Each row is a point on a tangle of strands that fork, close into loops and nearly touch. The rows are in no order.
Points whose rows are less than 101 apart are linked; no others are. Some points are linked to none.
Q555: [ -6  34  14   9 -14  -9  -5 -16 -37 -14  -6   0  29  13 -15 -32  18 -12
  24  -9   7]
Q667: [ -7 -53   2 -30 -12  48  35  52  47  54 -22 -24 -32   3  16  12   1  -5
  21  31  -1]
Q646: [  8 -41 -40  -4  11 -18  69  36  14   7  12  21 -68  33  28 -24  34  29
 -39  63   4]
Q662: [ 26  21   3  -7  48  21  17  16  31  -6 -33  33  39   5  38  46   2 -31
  -3 -24 -15]
Q352: [  1  19  -3  23  17  -8  13 -29  14  36 -64   6  36 -51  26  23   4   6
  65 -49  15]
Q640: [ -4 -41 -37   7 -11 -31  75  15  -9   9  22   2 -68  19   2 -43  30  16
  -8  73   7]
Q100: [  5  59  39  24   2 -28 -41 -56 -17 -47 -32  -3 -13 -29  13  13  19  29
  -3  -3  23]
Q254: [ -2   2  -2 -19  34  40  19  27  36  -3 -24  28   9  -3  54  61  24 -10
 -24 -15  -9]
Q39: [ -8 -27  24 -18 -38 -14 -37 -23 -10  -6 -18 -64  19  60 -27 -29  17  22
 -56 -28 -52]
Q145: [ 16 -33  -3 -19 -62  17   2   1  17  19  -8 -39   5  -7  21   8   1  26
  12   0 -75]
Q133: [-53  52  38  16 -16  -9 -53 -26 -15 -53  22 -41  24  -9 -22 -31   0  38
  19  21  52]
Q713: [ 42  59  -7   2  13 -10 -33 -18 -14 -29  18  25  61  21  11 -35 -27 -17
 -24 -16  -6]
Q524: [ 23 -49  24 -20  50 -26  27  46  27  13   6   5 -36  34 -45  23 -14   9
 -33  36 -53]
Q716: [ 27 -22  40 -18   0  -9   8 -20   7  -5 -27   0 -41  26  -1   3  -4 -31
   7   9  -1]
Q277: [-31  49 -23  26  -7  31 -31  13   8   7  49  -2  13 -59  12 -28 -17  11
  21  43  49]
Q647: [ -3  -6  -6  14  36 -14 -18 -13 -15   8  12  -3   4 -18 -29  41 -53 -31
  13 -47  25]
Q365: [ -3 -42  16  -9  10 -17  24  18 -15 -18  14 -10  -6  63 -55   1 -25 -14
 -18  -9 -28]
Q546: [-20  41   2   7  -2  14  21 -32  -1  16 -29  23   2  -2  33 -18  53  -9
   2  45  -8]
Q939: [  4 -31 -31  10 -23 -21  -3 -24  -6  27 -19  13 -41 -66  13   2 -33  41
  23 -17  -9]
Q873: [-20  24 -22  28  24  -9   5  -1 -16 -25  30  21  -2 -22   7  31   9 -12
 -24  10  16]
Q274: [ -2  30 -13  27  42 -13 -26  -1 -20 -28  37  23  21 -28 -23  25 -40 -13
 -11 -19  37]
Q44: [ 12   1 -40  10 -26 -32 -36 -26 -13  17  -5   0   8 -60  33  16 -23  27
  10 -43 -29]
Q127: [  9   4  39 -21 -11 -11 -48 -35  -1 -24  -6 -43  -1  45  -7  18   5  -3
 -57 -34 -32]
Q552: [ 20  46  25  13  29 -29  14 -36 -19 -54  -2  29   3  45  -3 -33  31 -16
 -19  27  20]
Q677: [ 17  30 -11  17  -4 -22 -42  -9 -32 -40  63  15  20   4 -36 -55 -25   4
 -24  -1  51]
Q112: [-16 -33  34   8  -4 -39 -13 -18 -46 -30 -13 -20 -26  19 -56  -7 -23   8
   8 -39  39]
Q444: [ 37  -2   9 -34  48  23 -14  32  66  54 -15  52 -23   4  31  -6   6  -6
 -40  34 -27]
Q654: [-13   4 -32  16 -25  18 -36  21  -6  32  50 -10 -18 -57 -16 -13 -21  -9
  16   4  43]
Q691: [ 24 -30 -34 -10 -29   5   0  32   5 -13   1 -14  36 -26  45  59 -11   2
  14 -50 -47]
Q422: [-14 -34  12  -4  28  18  59  49  12   7 -17   4  -2  17 -12  40   0 -29
  18  -1 -17]
Q836: [ 12  59  25  20   6 -44 -21 -55 -31 -65  -9  14  12   8  16 -11  28  15
 -21   5  10]
Q889: [-37  47 -29  24  10  17   3  22  -9 -40  39  13  25 -27  30  37  30   1
 -29  26   9]
Q808: [ 12   2  27  -7 -10 -13 -29 -20 -14 -50   8 -22 -15  34  -5  39  16 -17
 -48 -11 -18]
Q593: [-41 -22 -22  35  -1 -17  -1  -2 -18  44  20  -9 -44 -50 -62 -12 -41  30
  37 -26  13]
Q762: [-37  21  36  15  31  -2  11 -49 -22  14 -55 -24  26   2 -32  21   0 -19
  42 -34  18]
Q580: [  1   3 -34   6 -24  -3 -25 -18 -14  13  29  -9  12 -18   7   5  -8  -9
  -6 -20 -31]
Q986: [ 24 -42 -33 -22 -15  26  12  35  25   4 -16   9  23 -25  51  50 -10   5
  27 -43  12]
Q770: [-20   3  23   9 -37  -9 -51 -40 -26  12  -1 -37 -19 -12 -52 -60  -6  32
  12 -23  45]
Q853: [-39  -4  20   3  -4  11  -1 -37 -19  36 -37 -53  38   9 -44  -9  -8 -13
  53 -39  22]
Q535: [-24   4 -17  18  -9   0 -28   4 -19  38  35 -10  -9 -43 -53 -25 -35  -3
  26 -21  39]
Q871: [-11 -43  28  -8   8 -20  22  -4 -41 -32 -10 -18  -1  57 -57  -7 -29 -24
  -4 -30  14]
Q93: [-30  56  32  -4  -4  25 -41 -22   9 -39  21 -40  45   7   3  -5 -10  -4
  16  28  28]
Q128: [ 26  -9  11 -40  38  49  17  19  81  68 -42  26 -18   9  43  -1  -1 -22
   2  21  10]
Q814: [ 22 -20 -35  -8  24 -14  38  21  36  19  13  41 -37  23  30 -24  33  30
 -45  49 -53]
Q331: [-22  49  28   6  26  37  -4  14  16 -32   8 -26  63   2  -9  24  -8 -33
  41   9  39]
Q697: [-19   4   9   6  20  33  24  38   4   2   1  -8  40   7 -18  32   9 -38
  28 -18   5]
Q869: [ 22 -49 -19 -16 -50  21  -1  30  26   2   5 -47  21 -17  28  55 -12  21
  19 -28 -64]
Q440: [ -2 -10 -18  -9 -27  27 -29  22  15  38  54 -25 -30 -16 -13  -3 -15 -33
 -10  18  16]
Q3: [-24 -32  -6 -27   7  21  27  39  -8 -27 -25   3 -41 -15  44  78  19  14
 -17 -22  47]
Q855: [-32 -38 -42  29   4 -24  39 -16 -20  43  -5  13 -45 -52 -31  -7 -52  30
  33   8 -10]
Q630: [-57  60  -8  31   4  19 -17 -15   7  -1   8  10 -13 -62  26  -8  25  30
   2  57  43]
Q969: [-43  16 -29   7 -43  15 -30 -19 -21   9  54 -44  16  -2 -15   3  31   7
 -32   1 -40]
Q177: [-40  62  10  22   3  20  -8 -33   3  -9 -14   9   9 -28  25 -10  37   3
  14  55  26]
Q229: [ 27  29  -1  -1   6 -16 -42 -24 -20 -26  34   8  36  36 -18 -45 -31 -16
 -41 -16  17]
Q805: [-11  44 -57  29   2  -3  11   2 -20   4  65  23  40   2  -3 -38  35  -3
 -13  16 -22]
Q645: [ 10  33 -63  33  -6 -37  13  -9 -39  -5  32  38  43 -15   9 -32  18  10
   4 -13 -22]
Q649: [-28   4  50  27  -2 -20 -35 -23 -21  -7 -16 -28 -40 -10 -77 -43 -16  32
  12 -36  62]
Q211: [ 32 -13   3 -23  44 -16 -10  36  48  35   6  38 -35  14  10  -7  32  21
 -55  56 -49]
Q755: [ 38 -23  23  -6  27 -25 -21 -11   7 -19 -17   3 -25  -7  -6  53 -46 -35
   8 -38  44]
Q850: [  7  34 -52  14   8  11  20  38  10  15  54  37  29   9  15 -40  58   0
 -24  33 -38]
Q898: [ 18 -25  52 -27 -10   6  31 -13  21  30 -55   6 -48  33   1 -36  12 -23
  31  49  -6]
Q930: [  5 -27  -7 -37   9  48  32  35  42  51 -41  18 -22   0  40   8   4 -10
  25  10  53]
Q310: [ -4  -4  19 -14 -17  15  29 -21  17  27 -59  17 -29  -2  49 -14  41  -6
  27  32  -1]
Q346: [ 40 -72 -20 -15 -20  15  48  22  23   4 -39   1   8 -25  36  30 -44  24
  57 -23  16]
Q704: [-23  -3  13   0  -9  -4 -18 -18 -32  12 -14 -35  49  22 -38 -33 -24 -17
  11 -45  17]
Q952: [ 46  42  -9  -6   4  -5 -10  12  -1 -11   9  38  50  21  25 -14  -2 -19
 -14 -24 -45]
Q774: [ 15  28  24  10   0 -23  21  -8 -40 -33  -4  31  15  38 -21 -46  25 -17
  12   8  27]
Q457: [-16  36  26   9 -41  -3 -54 -24 -20 -27  23 -31 -16 -20 -22 -39  18  22
   7  14  51]
Q513: [ -9 -18  -8 -15   3  29  15  36   4 -27  -7  22 -25  -5  54  50  27  -2
 -38  -3  17]
Q672: [ 15 -16 -19 -11 -26  -1 -21   6  -2  18  48  -2 -21  12 -12 -14 -19 -17
 -16   3 -23]
Q934: [-40 -19   0 -13 -49  22 -42 -25  -3  27  20 -64  18  29 -20 -29  18  15
 -35 -14 -54]
Q478: [ 27 -57   7 -36 -57  40  29  31  37  14 -28 -25 -21  -4  30  -1   0  27
  25  28 -28]
Q653: [ 10  -1 -49  15 -12 -27  33  -9 -24   5   2  46  10 -15  28 -28  14  21
  11   8 -31]
Q897: [ 49  16   6 -10  26   8   3  34  23 -13 -12  35  42  21  19  15  -4 -28
 -10 -25 -39]
Q256: [ 39 -46   9 -19 -35   6  34   9  14   1 -42  -5  -2  -9  23   2 -24   9
  51  -1  -8]
Q86: [  9 -47  30 -23  38 -19   8  43  11   2  20  -2  -5  60 -75   3 -25  -9
 -29   3 -42]
Q760: [  9  -8 -49  -1  -7  -5  33  15  15   9  23  35 -10   7  35 -14  28  16
 -26  24 -43]
Q748: [-21  41  52  14  28 -19 -18 -58 -16 -20 -50 -21   6  -7 -21  12   4   5
  18 -14  34]
Q362: [ 41 -21  22 -14   2 -26  -9  -8 -13 -36  -7   5 -28  19   9  42 -20 -27
 -15 -27  -2]
Q150: [  6 -51  23 -16  33   7  63  49  27  11 -20  18 -27  29 -17  28 -13   2
 -11  34 -41]

How many points has the smallest loop of links through each point below? Write none if it is on no loop.
Q898 => 17
Q691 => 7
Q86 => 14
Q593 => 9
Q704 => 9
Q760 => 5

A tip is a point with one link. Name the tips that can be reached along the links from each point below, in the order of the rows.
Q310 => Q889
Q691 => Q640
Q662 => Q677, Q3

Name the points in between on the shortest way along the links from the first point to the second, in order.
Q274, Q969 => Q647, Q755, Q362, Q808, Q127, Q39, Q934
Q649, Q524 => Q112, Q871, Q365, Q86
Q457, Q150 => Q133, Q93, Q331, Q697, Q422
Q310, Q672 => Q546, Q177, Q630, Q277, Q654, Q440
Q128, Q850 => Q444, Q211, Q814, Q760
